Points on a hilly landscape, in no order, each with its height.
A ball rolls from a point to the lowest of its 2 nearest points, and stops where none of them is lower. Distance is the straight distance between rows; heights are no part of it.
fuza height 45.3: [-24  -8   3  25  -5   6  18 -52   6   1  68  11 -31   4 -12  18 -10 -41
  29  12  17  25]
muvo height 16.9: [-43  -5  -8 -53  10   0  33  36   5 -10  -5 -14 -29  19 -40  27   4 -16
 -39  -2  22  -5]
Tunal height 56.9: [-32 -17 -25  36  -1  19  20 -25 -29 -25  54  -2  12  13 -13  21 -37 -16
 -16 -27  12  59]
Podev height 83.3: [ -1   7 -38 -18  -9  20 -17 -35  19  36  42   1  11  22 -20  37 -19  48
  -5 -33  49  50]
voda height 48.9: [ 25  16  28   5  -8   0  11  11  -8   1  70  40 -58 -32   3  20 -11 -32
 -39   4   7  24]
Luno height 46.3: [-18 -15   8   4  24   4 -51  39  18   0  48 -13 -41  61  -3  45  16 -69
  15  -3 -30  36]
dabod height 1.2: [-15 -21   6  11  11 -18 -48 -27  -1  27  26 -11 -14 -11 -40  30  48   5
 -22 -30  74 -30]
Gufo height 27.9: [ 56  16  12  21  17 -33 -36   3 -11  29 -21  -3 -23   3  63 -17  62 -15
   1   8 -39 -27]
Keba height 45.6: [-15  42  -6 -69 -20   8 -16  23  46  44 -23  18   9  15 -39 -32 -44  66
  10  41  45  22]
belo height 37.4: [ 20 -14  -6  42 -15 -61  -2  37  34  12 -31  26 -14  44  62 -12  53 -12
 -36  -8 -52  26]
Varom height 72.1: [  8  50 -12 -11 -38   1 -22 -12  28   2 -40   0  44 -44   5 -33   0  65
  -8 -21   7 -34]
guf height 42.5: [ 32 -38  -7   0  30  11 -39 -22 -81   1 -37 -48  -5 -25  50   6  18 -20
 -10 -38 -33 -20]
gudaz height 22.6: [ 44   4  17  40  22 -40  -4 -17   2   5 -32  12 -16 -28  44 -23  72 -35
  27  15 -52 -46]
febi height 50.9: [  5  25  23  30 -14  14  21  30 -41 -21   1  45 -10  -2  16 -26  -3 -42
 -19   8 -51  13]
Firok height 47.0: [ 25 -34   3 -20  52 -36   8 -39  13  26 -64 -30   2   8   4   8   7 -20
  36  -7 -10 -14]
Gol height 60.7: [-47  23 -34  22   3 -18   3  24 -14 -24 -15 -32  18   5 -47 -18  -7  -5
 -10  -3  15 -22]
viget height 69.2: [-23  21  13 -17 -53  12   1  27  38 -10 -31  34  34 -13  -1   3   2  22
 -57 -50  24 -52]
kanad height 58.3: [ -1 -34  -1  59   9 -16  10  12 -21 -46  -7   5  29   8  -3  25   7  -1
   1 -46   6  11]
zarak height 16.0: [ 27 -15  24   3  11 -23   8 -12   0   0 -48  21  -8  -7  36   0  28 -41
  29  -5 -43 -49]
legip height 38.7: [ 48 -20 -10 -16  31 -24  39 -13 -33 -10 -34 -34 -22 -15  36  29  43  -4
 -17 -27 -14   8]
kot height 35.0: [ 48 -35  29  23  42 -82  17 -42  31  18 -14  28 -26 -12  32  11  61   2
  23   1  16  -9]
risab height 37.1: [ -4   6   8 -45  23 -61  71   1  25  19 -15  37 -33  -6 -19  -9   8 -16
  10  65  12  -7]
Paroz height 74.9: [-53  33  10 -51 -46  53   4  34  40 -44  31  -4  29  -7   2 -58  -6  44
  12  35 -27 -28]
lorug height 24.7: [-28  16 -19 -31  23   0  64  23  35   4  20   4  29  21 -42 -21  -9  67
  14  10  44  32]
Dor height 36.4: [ 20  17   9  33  13  -5 -64   9 -10  27   2  11 -23  23  17 -10   3 -37
  42  32 -44  11]
fizi height 41.6: [-26  11  29 -38 -27  -6 -20  35   9  12 -17  29 -42  17  -3  -5  -7 -40
  -8  50 -21 -10]
ris height 37.9: [-26   9  27 -15  25  58   3  66 -31  -2  68 -11  -5   7 -44  -6 -15  14
 -25  -4  32  59]
Fid height 51.9: [  0  35  14 -20 -42  49   5  32   5 -22  47  21  14 -18  -9 -25 -58  35
   4   7  29  20]
zuzep height 53.2: [  2   0  24  31   1 -17  16  54 -24 -14  20  49  -9  30  29 -12  -6 -22
 -26  17 -35  70]
ribav height 62.3: [-83  36  -7  32 -17   0   8  41  14 -34  -6 -23  37  22 -33 -36  -3  31
  -8   5   8 -20]
Bok height 61.7: [-55 -19 -13   2 -13  15  -9 -21  37 -11  14 -18  19  31 -33  17 -16  -9
  17  -4  23 -19]
sibul height 56.3: [-44 -32 -16   7 -64  23 -22 -83  17  17 -14 -29  38 -22  -1 -38  -7  21
   3 -13   9 -62]
fedo height 19.6: [  7  11  -7  -7  28 -18  49  24  30 -12 -13  35   3  13 -33  22 -11  16
   5   6  26  15]
kipes height 25.7: [ 56 -13  20  35  32 -48 -50  -4 -19  19 -14  29 -32 -12  32  13  70   8
  -6 -10 -15   2]
Nen height 43.7: [-28 -21   8  -3   5 -15 -35  51  13 -12   7  27 -15  52  -2  20  -1 -44
  -2   9 -29  33]
Voti height 24.3: [  1  -6  47   0  20  -3  26  81   7 -20 -22  30   2  51  19 -30  11 -21
  22  65 -37  16]
Lera height 46.1: [ 35 -83  87  -1   5  35 -53 -39 -24  -3 -11   3  -1   3  45  -8  26 -25
  10  -9 -39 -32]
geso height 38.1: [ 39  -7   6  18  21  -7  26 -44  -5  10  15   4 -16 -10  12  16   3  -9
  59  15  16 -13]
Gamen height 35.1: [-24  11  29 -11   8  33 -14  63 -29 -11  35  -7  12  17 -26 -25 -32 -20
 -15  22   1  46]
satun height 18.0: [-13  10  -6  -7  -1 -28  -4 -29   1  26  16  32 -47   5 -19  -1   2 -22
 -15  22  29  15]
kifu height 36.9: [  7 -25  -2  36  -1 -32  -2 -24  -6 -10 -14  46  22  21  34   9   6 -34
 -21 -17 -29  10]
gime height 24.4: [ 10  36   8 -33  12  -4  34 -10  41  18  15  24 -14  -8 -36  33  -2  14
  34  21  51   0]
mageg height 31.4: [-21 -11  39 -23  14 -18  15  61   6   8  13  10 -42  41   7 -42  24 -37
  -4  72 -33  28]
pasa height 53.6: [ 33 -67  11  27 -25  50 -26 -87 -15   4  23  -1  37 -23  35  -8 -47   2
  25 -24 -11  -1]
fuvi height 84.8: [-23  -4   2 -19 -44  18 -54 -26  44  39  54  -1 -28  -9 -21  33 -14 -23
 -18 -17  32  20]
givo height 31.5: [ 40 -43  26  34  53   9 -59   8 -50 -22   9 -59   5 -31 -10  49  34  30
   6 -65  29  12]
Mada height 69.5: [  1  41 -18 -22  -4 -27   3  37  38  -1 -35  10   8 -37 -46  -1  19  59
 -16  -3  39 -35]
ninu height 20.4: [-47  38   2  -7  -7   6  20  44  40 -30  43  18  27   3 -36 -38   1  61
  -6   5  37  16]
Puva height 30.1: [ -5  21  -9 -35  -2 -16 -11 -11 -18  24 -44  16 -41 -38  -5   8   7 -20
 -26   6  -7 -46]
kadub height 39.7: [ 22 -31  17   9  -4   5 -21 -11 -22 -11  -1   2   0  -2  44  23   5 -34
  -3 -34 -33  -2]
vef height 57.5: [-15  -2 -19  45  21  -7  21  13 -22 -37  15   4  35   9 -22  28 -27  13
 -24 -58  32  48]
tipal height 31.6: [-49  -9   2   0 -12 -14  52  -7   2 -17  -9  21 -17  -1 -10 -17  -2 -55
 -25  20 -10 -39]
luni height 38.6: [ 43 -31  11  -2  58 -67  19   3  21   9 -11  -5 -44  -5   9  22  95   2
  18  -6  13   2]
Susul height 63.8: [-55   2 -22  16 -21   8 -19   9  41 -25  -8 -20  58  23 -18 -20 -15  24
  13 -11  -4 -34]
Ter height 51.5: [-31 -53  -4  54   2  18 -56 -54  -2   4  41 -24  26 -16 -20   3  -6   0
  18 -22  33 -16]
lino height 46.8: [-20  12 -10  15  12  21 -23  44 -12 -23   2 -68  -1 -29 -29  28  25 -14
   5 -22  16 -54]
Razeg height 55.9: [-27 -25 -30  31  25   2  36  -1 -42  -1  52  -1   8  40 -13   0 -32 -32
   8  13 -29  63]
korap height 36.5: [ 34  -8  -3 -26  28 -28  40   3   3   9  -2   1 -53  -2  46  16  57  -7
 -34  -4 -24  16]
sis height 21.8: [ 15 -36 -19  72  36 -25  46 -34 -15  -1  70 -31 -13  12  55  10  51 -12
   5 -29 -17  42]
nozar height 79.9: [-21  15 -25 -27  10  27   2  40 -56  -7 -26 -35  -7  10 -17  -7 -40 -10
 -15   2 -17   8]
Fazi height 46.6: [  7  28 -22  45 -22  29 -20 -38 -54  -5 -30  12  23 -17  -2 -38 -48 -18
  32  -1 -55 -16]
Kogog height 26.2: [-27   3 -39  10  33 -17  30   6   1  36  40 -19 -61  41   9 -13  43 -32
 -12  38 -21  45]
ker height 24.8: [ 29 -46  -3  59  13 -38  34 -28  21   0  15 -21  -4   0  64  -9  59   6
  -5 -25 -24  29]
nud height 79.3: [-21  25 -35   1 -33  26 -19  24 -40 -10 -10  -7  12   5  -2 -18 -47  11
 -46   1 -27  19]
dat height 42.7: [ 28  18   3  40  38 -29 -10  43 -31  -3 -24   0 -15  11  11  36  14 -20
  24  -5 -13  19]
zopop height 57.0: [-26 -20 -35  21  -5  -4   1 -18 -36   4   1  10  19  42   4 -20 -48 -32
   0   8 -23  56]
Zar height 78.8: [-24  20 -28 -23 -17  22   1 -12  -7 -14 -20 -20  40  21  14 -18 -55  20
 -37 -37 -28   1]
ranil height 23.4: [-16   4   2 -44 -16  29   2  44  14 -28  -5 -23  19  25  -4  34 -34   6
 -35 -54   3   6]
gudet height 34.0: [ 55  -6  16  34  26  19 -56  13 -32  -3  23 -18   0 -17   6  54  20   8
   5 -46  -8   9]
nuv height 58.7: [-33 -48   7 -18 -43   2 -21 -64  17   8 -54   7  26 -16 -11 -23 -14  -4
 -12 -18  12 -72]
muku height 59.8: [-78 -17 -26  22 -38  19  15 -23  13 -11  32   6  41  34 -27 -14 -43  -3
   3   6   9   4]
bor height 14.7: [ 26  29 -12 -82   6  29   6  -9 -19  28   6  15 -56 -28  -1  28 -17  -9
   2  33   9  -4]
kemu height 58.1: [-35 -17 -34  36 -23  -5   6 -36 -13  12  -4  28  28  13 -22  -7 -53 -15
 -23   5   8  29]
Gugil height 22.7: [-35  17  -3 -29 -56  62  -2   7 -30   4  15  -5  36  -7   9 -77 -65  31
 -29  39  -9  21]
fedog height 44.3: [ 60 -48  15 -13  56 -34  -1 -33  15  16 -35 -36 -21  27  33  15  47  -3
  55   4 -25  -2]
Kufu height 40.1: [ 18  27   5  22  44 -15 -29  25 -39  -9   9  -6 -23   8  13   4   9 -28
  58  27 -35  27]
sirap height 15.1: [-13  29  17   3  -9  10  25  33  39 -24  20  27  13   4 -30  14  -5  20
 -14  -6  51   0]
rado height 77.1: [-34  26   5 -24 -36  77  21  52   0 -41  13 -28  34 -12  -2 -35 -42  18
   0  18 -11 -21]
vol height 78.2: [-15  37 -32 -35 -41  51  35  -2 -12 -25   8 -33  38 -20  10 -32 -49  28
 -14 -15 -21 -24]
Niso height 41.9: [ 21 -26 -54   0  27 -54  32 -44 -27  32 -35  -1 -21  22  39 -17   7  -5
 -21  13 -26  37]
ran height 39.5: [  6  24   8  -6  23  30  24  41 -18  -2  67  15 -16  14 -54  23  -1  11
  -9 -19  31  80]
Gok height 63.7: [ -1 -54  -2   3   7 -18  64 -48  27 -17 -52  -8  44 -13  13   8 -10   2
 -22 -41  23 -33]
bap height 16.2: [  2   2  19 -15  15 -19  63  35   6  -9 -35  26 -11  16  14 -31   3 -40
  24  49 -45  -3]
rizuz height 25.6: [-29  20 -18 -17   3  10  35   9 -27  -2  -8  -1 -13 -11 -44 -19 -27  25
 -12  23  44  10]
Patup height 16.6: [ -5  22 -25  30   1  -1 -69   8  28  -1   3 -22  16  -2 -44   4   3  23
  52   5  27 -27]
pepod height 80.5: [ -7   0 -17 -43  10   6  36  35 -28 -10 -64 -43  10  23   0 -13 -39  20
   1  -7 -18  15]
tun height 30.6: [ 73  -9  28  39  25 -59   2  -6  25  17 -11  42 -14 -10  53  -8  79   8
   6  11  -4   8]
keped height 48.3: [-34 -35  -9  45 -19   6 -28 -55  -1  32  45   2 -19  -2 -18  24 -12 -35
  15  -2  29 -14]
Beg height 82.4: [ 51 -15  -3 -32  26  -6   8 -31  13  29 -28  11  10   7  11  52 -19  29
  13 -34  29  40]
Girin height 15.4: [  2 -12  16  22 -50  29  15 -44   0 -19  42  16  30 -43  20   2 -28 -27
  -3 -11  16 -48]
fimeb height 48.8: [-15  33  12 -49 -40  11 -38  25  43  17 -52   3  14  -5 -18 -12 -11   5
  -8   7  -9 -52]
gagi height 50.7: [  8  20  15 -21 -27  39  29  22 -16   0  69  40 -15 -22  -4  10 -44 -11
 -22   8  27  43]
taz height 42.6: [ 34 -76  47  28   7  18 -43 -24 -29 -26 -18 -12  16  -5  19   7   7  -8
  18 -39 -13 -20]
berug height 24.6: [ 28   2  13  23   5  20 -61 -15  -1   9   4 -17  25  -7  -9  13   2   3
  77   4  13 -37]
bope height 53.0: [-24  47   5 -31 -57  40 -51  15  54  -6  -8 -21  22   7 -15 -11 -19  11
  34  27  -4 -48]
Zuk height 44.2: [  7  61 -16  33 -51  49 -20 -33 -16  -4 -23   2  33 -36  -4 -62 -30  14
  21   4 -23 -41]
regu height 76.4: [  3  -9 -47 -25   9 -18 -72 -34  34  40 -42 -68   9 -19 -24  -3  -7  51
  23   2  18 -18]
funak height 46.9: [  9  20   2  12  10 -24   5  34  -7   6  48  20 -72  -7  12  23  42 -38
 -32   3   1  30]
mube height 31.0: [  6  29  -5  61 -30  13 -15 -12  -1 -16  12  16  29 -27 -23  -3   3   0
  35  -5  18 -46]
Lat height 24.2: [ 33 -25  -2  58  57   7  38 -26 -47 -16  51 -22  -6  -6  40  28  33 -24
  24 -30 -36  50]
Lik height 70.9: [ 15  26 -13  -8   1  -4  -4  -7   3 -11 -29 -14  33 -35 -13  12  10  51
  -2 -22  34 -51]
Nepus height 31.1: [-64  -9  13  -1 -22  57  -8  51 -35   0  40  -6  29   6 -27 -61 -47 -11
 -17  17  13  31]
pake height 40.9: [  0  15 -10  42  27  -5  23   1 -23  16  79  13  -9  -8 -56  46   8  16
 -15 -45  32  57]
Kabaz height 9.3: [ -4 -12  -8  17  24 -23 -54  -1  17   3 -15  -6  -4   4 -42  29  25  -9
  12 -20  39 -19]
getop height 44.4: [-17  16  -6  19  -1  28 -25  13 -16  -1  49 -46  -7 -33 -31  39  18  10
 -15 -54  38 -32]
tavid height 7.7: [-11 -17  23 -10   8 -30  46  -5  28 -13 -38  14  -7  21  39 -17  22 -46
  12  37 -58 -49]
gis height 42.3: [-15  -3  -8  19  19  -9  68 -22   2   7  65   8 -50  -9   9   9  33 -41
  17  32  16   1]
daki height 28.9: [-28   9  -6 -54  18  25  54  31 -51  11 -15   1 -12  -7 -29 -43 -27   2
 -21  58  17  27]
mog height 41.3: [-16  25  34 -48 -40  26 -17  37  24  22  -2  34  17  -7 -18 -51 -24  53
   3  49  35  21]
sito height 40.5: [ 61 -26   3   9  53 -15  -9  -8 -75   2 -35 -25 -21 -29  37  17  36  17
   6 -22 -42  17]
Fusol height 39.4: [ 56  27  -6  10  41 -26  35  19 -20 -17 -27 -29 -17  12  53  -5  29  -2
  34  16 -53  21]
ves height 50.4: [  5  51 -18 -30 -33  27  17   2  45 -18  48   7  26  -8  -5 -15 -36  76
  11  15  26  27]
gipa height 12.9: [-12  -7 -37 -48  26  -4   2 -14  -9  29  -8 -11 -26   4 -22  29  -5  -9
 -26 -17  14  -2]
tep height 36.7: [ 61   5 -36   8  28 -35  35  25  18  28 -24 -43 -26  17  56 -26  37   3
   6  33 -57   7]
nodud height 36.8: [-26  19  34 -11 -18  -3 -18  42   9   5  20  30 -43  38  26 -20  16 -35
   5  60 -63  14]
fuzag height 29.2: [ 39 -61  18  66  34   8 -38 -24 -52 -34  34 -25  31 -26 -16  30  18  27
  16 -62  13  12]
ramev height 21.4: [  0   6   3 -13 -61  36  13 -53   6  -2 -13  37  20 -18   8  -9 -28 -11
  -6   8  19 -18]
daf height 25.8: [ 17  25  -7 -41 -39   7  11 -34   4  18 -18  29  -9 -51 -10  -1 -15   4
 -19  12  28 -36]
kizak height 20.7: [-24  -8  12 -30 -20  10  26  11  20 -16   5   7  -8  15   0  39 -22 -14
 -40 -19  10  25]
govot height 75.0: [ 20 -11 -19  -8  -5  -1 -67 -70  11  51 -43 -29  22 -50 -15 -22   1  56
  21  17  35 -41]
vegig height 13.5: [ 39 -49  20  14  14 -11 -49 -36 -31  17  10   5 -32 -21  13  29  32  24
 -27 -42  28  15]
vog height 49.4: [-23  41  -9 -18  -1  23 -44  35  21 -17   9 -64  20   1 -14  11  -1  20
  11 -22  -7 -37]
velis height 33.8: [  7   1 -12 -14  31  21   7 -21   8   7  21 -42 -11 -31 -28  26  20   9
  35  -1  45 -29]
Monil height 67.8: [ -9  19  -4  -2 -39 -31  21   0  30 -14 -53  35  21 -13 -24  10  -3  14
 -52 -21  33 -23]
tum height 16.1: [ 19   3  -8 -12 -60  66  -8 -44  25  -3  34 -14  36 -10  17  -1 -41  19
  48   6   6 -13]
tig height 36.6: [ 46 -17  35  46  35  -7 -51   0 -10  -8  29  -5   3  -6   5  38  20  -9
  57 -33   2  18]
zabur height 33.7: [-13 -13   7  22   4 -44  22  13  11   0 -17  19 -13  43  49   4  15 -31
 -10   2 -53  28]
Kem height 35.4: [-43 -37 -19   8  16 -22  59 -23 -11  -3  -4  -6  -7 -13 -12  24  16 -48
  -3   2  16 -17]
sutob height 28.0: [ 44 -45  -8  20  13 -29  81 -16  27   8 -28 -23 -14  33  83 -10  42  11
  -5 -14 -36  11]
febu height 50.5: [ 43 -90  74   9 -25  53 -33 -80 -17  -4  22  14  14 -18  29 -12 -15   2
  11 -10 -24 -22]
Tul height 48.6: [ -1  21  -8  32   5  18   6 -12 -59 -12  -8   2  -4 -15  11 -14 -32 -40
 -14  -5 -53  -9]
nav height 30.5: [ 11  48  22   5  13   1  -6  50  -9 -14 -18  51   4 -12 -29 -19 -41  14
   0  47  29  16]
Kobor height 25.3: [ 14  10  23 -14 -33  40 -22  46   3 -28 -28  -6  33  15  11  37 -27 -15
 -24 -41 -27 -18]
zavo height 40.2: [  5 -28 -61  45  21 -31  29 -54 -40 -11   0 -10  -6   9  25  -6  -2 -16
 -10  -7 -15  22]
fev height 32.9: [ -4   8  27 -30   9  26  56  48 -49  -9 -21   8  -3   2   4 -53 -30 -24
  -3  66  -6   9]
Nipof height 83.8: [-18 -12 -34  -7  -6   6 -68 -42   7  46  38   1 -12  34 -29  33 -22   6
 -21 -27  32  34]
Vor height 39.1: [ -7   6  -4   0  29 -43  66 -19   0   2  24  11 -41 -28 -27  20  33 -39
  -4  24  37 -20]
gub height 26.7: [ 45 -48  15  67  39 -10   3 -12 -49 -35  32  -5   7 -27  28  18  45   2
  23 -59  -8  25]
Sefes height 45.2: [-17  24  12 -47 -24   3  -6   7  11   8 -60  33 -17  13 -24 -20 -15 -11
   3  30   2 -14]
vopu height 20.9: [ 14   2  25  16 -43  39 -32  36  11 -19   3  -6  21 -21 -13  16 -12 -11
 -16 -24 -10 -45]
doz height 33.3: [ 57  14  -8 -10  21 -27  -3  13  26  37   1  -6 -41  20  63   6  45   5
 -10  23 -42  37]
befe height 22.4: [-17  22 -12 -10 -11  -7 -26  20 -14  15 -10   6 -21   8 -44   3 -23   5
 -25  21  29  29]
mivol height 41.8: [ 31  22   9  26  15 -11  55  35 -18 -38   9 -16 -18   4  61  -7  27 -33
   5  15 -46  15]
fasit height 31.7: [ 28  18  -3  44   7  -3 -88  10 -22  16 -15   6   3  -9  -6  17  -6  -5
  44  26 -16  -7]
nemab height 82.9: [ 22 -15 -32 -43  35  -2   1 -36  27  44   6  -7   9  46 -22  49 -14  45
   6 -35  43  50]
vot height 22.3: [-25  14 -10 -11   7 -17  21 -12   2  39  59  32 -72  33  -7  -2  21 -28
 -18  44   6  39]
tibub height 81.8: [ 38 -20   6 -45   7   1 -47  -4  31  20 -40 -15   6  23   4  59 -13  35
   1 -27  31  14]
rapas height 8.4: [ -1  28  -1 -81 -22  47  22  13 -12  19 -15 -20 -24 -14 -11   2 -41   2
 -22  42   3 -17]
moro height 64.9: [ -1 -54   5  -9  22 -46  26 -40  13  -1 -71  -7   1 -26 -14   8  23   4
 -26 -39  27 -43]
Kor height 8.6: [  7 -33  -5 -28  28  -1 -23 -33 -18  16  -1  -9 -18 -27 -12  31  25   2
 -35 -28  41 -21]
fosi height 9.5: [ 16   0  11  33 -38  49  34 -29  16 -28  46  -9  38 -43   7  -2 -36  -9
  46   2  12 -25]
fabo height 41.4: [  7  42  -5   8 -47  38 -20   2 -26 -14  15   4  12 -41   1 -24 -41 -15
  -1  20  -9 -19]
Nopek height 35.5: [ -5  30  56 -20 -21   5 -14  48 -11  14  -1  69  -1   6 -14 -34 -12  25
 -11  46  29  30]
mida height 38.2: [-26 -26 -23  62  18 -34  54 -38 -29 -21   5  -5   3 -26   2   0  19 -25
 -12   1 -11 -17]
mibov height 32.8: [-33   4  11 -57  23 -20  65  19  -6  28 -13  15 -25 -21 -31 -43 -15 -13
  -7  58  10   8]
pidis height 66.3: [-50  28 -27 -41  -8 -23  -6  19  46 -54  12 -31  53  -9  13 -36  15  50
  17 -12 -43 -34]
tevas height 16.3: [-21  24  12 -56 -49  55  -6  29 -19  25 -28  -1   8  10  -3 -30 -61  14
 -28  48 -10  12]
soluk height 26.4: [  8  20   5  19 -36  20 -46  -4  26 -23  29 -16  41 -34 -11  -4  -2   2
  12 -22  20 -47]
bosi height 43.9: [ 16 -19 -33  24  -4 -40   3 -41  -8  49  -4 -16 -16  39  73 -33  29 -14
 -22   4 -53  17]
lutu height 64.3: [-73  41 -22 -15 -18   1 -33  46  21 -45  24 -40  26  -1 -24 -49   7  45
   5  12 -23 -39]
penub height 48.4: [ 10  22 -17 -34 -36   8   0 -17  45  17 -11  11  19   3 -12 -15 -46  60
  17  30  32  -5]
vuke height 51.8: [-29  47 -14 -35 -42  30 -69  29  56 -11  29 -40  18  -4   6 -14   6  47
  21 -10 -10 -34]
zov height 66.4: [-18 -18  14 -17 -19 -50   2 -25  46  11 -73  19  19  -9 -38  -5  12   4
 -26 -27  34 -52]
das height 61.0: [  5 -16   7   3 -16   9  -8 -42  19 -14 -46   4  50   0  11  -1  -4  -5
  13 -13  -3 -53]
vudi height 26.3: [ 20  30  19  -7  35 -29 -12  58 -23   3 -62  49   2  13 -22 -12  -3  24
   6  43  11  32]
lede height 30.7: [  7 -14 -10  13  -4 -38  65  -3  39   7  -6  20 -24  52  68   7  30   5
 -22   5 -31  30]
Vuzin height 43.3: [-20 -24 -10  -8 -14 -21 -26 -12   1   6 -55   8   1  43 -12  14   1 -36
 -38 -26 -23   3]
vedel height 17.4: [ 64 -24  22  31   9  -8 -48 -46 -55   2   6  19  -3 -40  44  11  35  20
 -27 -34 -16  18]
gikub height 54.8: [-32 -23   7  17  15 -12  21  27 -33 -13  41  -2 -17  49   8  -7 -18 -24
 -27   5 -30  89]
rimu height 37.8: [ 16 -13 -13 -38  74  -7  25 -18   7  31   7 -39 -35 -11 -60  45  37  -3
  33 -19  30 -21]
guvo height 37.7: [ -4  39  18 -16 -24  44  32  28 -32 -11  -2  11 -15 -13  -6 -30 -42 -32
  19  37 -26 -24]
biso height 40.6: [ -9 -29  13  -5 -15 -30 -28   3  34   6 -25  38  -4  65   9  34   8 -39
  -2 -13  -4   9]
Rar height 34.8: [ 31  12 -15  33  15  -5 -10 -25 -26  -1  -2  11  -2 -23 -12   9  -7  -2
  15  -7  10 -15]
Duso height 43.5: [ 17  16  26   7  29  -4 -23  34   7  -6  43 -15 -43  28  14  34  34 -45
  29  27 -24  21]
zuf height 26.5: [-51  -7  -1  -5 -53  18  21 -32  26   2  12  43 -11 -11   6   4 -25 -46
 -27  10  15 -35]
Fele height 41.2: [ 41 -16  -9  10  43 -26   8 -30  10  14  27 -16 -25  17  30  23  30 -18
  46   9 -22  14]
vuzat height 21.9: [ 16  13  13 -16  32 -55  48  57  -5 -12 -45  29  -2  16 -30  12   1   4
 -15  15  27  39]
gobuf height 70.8: [-35  29  17 -20 -45  18  23  53  48 -46 -25  11  44  -2   0 -20 -17  53
 -38 -26  -6 -31]
kefe height 68.1: [-36  32 -19 -65  12 -12  27  10  73 -13   0 -46  44  -2   5 -33  -7  69
  37   8 -11 -29]
pokob height 33.9: [  6   6   0 -36   9 -43  38 -11   6  21 -39  27 -55 -21   4  -4  21 -29
 -25  39 -12 -15]
vipom height 21.3: [ 71 -36  31  55   3 -29 -71 -13 -29  -2   0  29  -2 -19  40   7  34 -12
   3 -36 -15  11]
demip height 62.6: [-19 -42  10  -9  -6  -6  21 -20  29 -17 -67   1  67   4   4  -2 -20  12
   3 -51   7 -41]
Tika height 29.6: [  9  21  -1   3  33 -32  -8  30   2  30  19   4 -69  56  33 -12  25  -7
 -17  41 -26  43]
napo height 72.5: [-42  58  15 -29 -47  30   3  63  46 -31  -7  12  22  -5 -23 -49  -6  43
 -14  11  -2 -33]
zesi height 73.2: [ 18   3 -25  -7 -21  -5 -38 -50  34  16 -31 -32  44 -31  10 -35  21  79
  19 -20   4 -50]
ful height 26.9: [-44  13   2  10 -52  51 -13  14 -24  -3  43  18  18 -29 -19 -74 -58  -7
 -32  30  -4  26]
Fara height 45.0: [ 12  32   6  10  22 -24  13  58 -29 -25   9  12 -40  -2  -7  13  42 -14
 -11  11   7  25]
Rava height 29.3: [ 27  13   8 -21  26  25   0 -20   6  19  16  -4 -19   8 -29  49  17  20
  30  17  53   2]
ved height 59.4: [-39 -14 -16  54   6  -8  16  36 -28 -42 -25 -11  23  13 -23  10  -9 -27
 -16 -19  -7 -14]
mulo height 81.1: [ 21   6 -13 -39   8   6 -10   3   4   5 -63 -27  32  30   7  30 -39  31
   7 -11  -5  19]
Nipi height 70.1: [  7   8 -14 -53  11  10  -4 -24  75  14  -6 -47  40  -9 -12  -2   5  62
  49 -10  11 -34]
Zugok height 42.4: [  8  17  -6  25   5  12  -7   5 -21  12  52  -1 -18 -27 -35  57   1 -15
 -25 -38  30  23]
Lagug height 54.2: [-25 -48 -29  35 -35  20 -19 -73  -7  11   0 -23  30 -22  -3 -16 -22 -12
  23 -14  11 -35]

Where does a ball stop that starts at each point below?
kefe -> daki
Susul -> daki
gagi -> dabod
febu -> sis

Call two points neighbours if one is among the 2 nearest of the other. Go from one point of each pair to the other, from neighbour to neighbour, staying as low as possible. Name the highest point that can't be avoided.
dabod and vopu -> Kobor
sirap and ramev -> Fid
ramev and doz -> risab
tavid and dabod -> Gufo
fosi and biso -> Vuzin
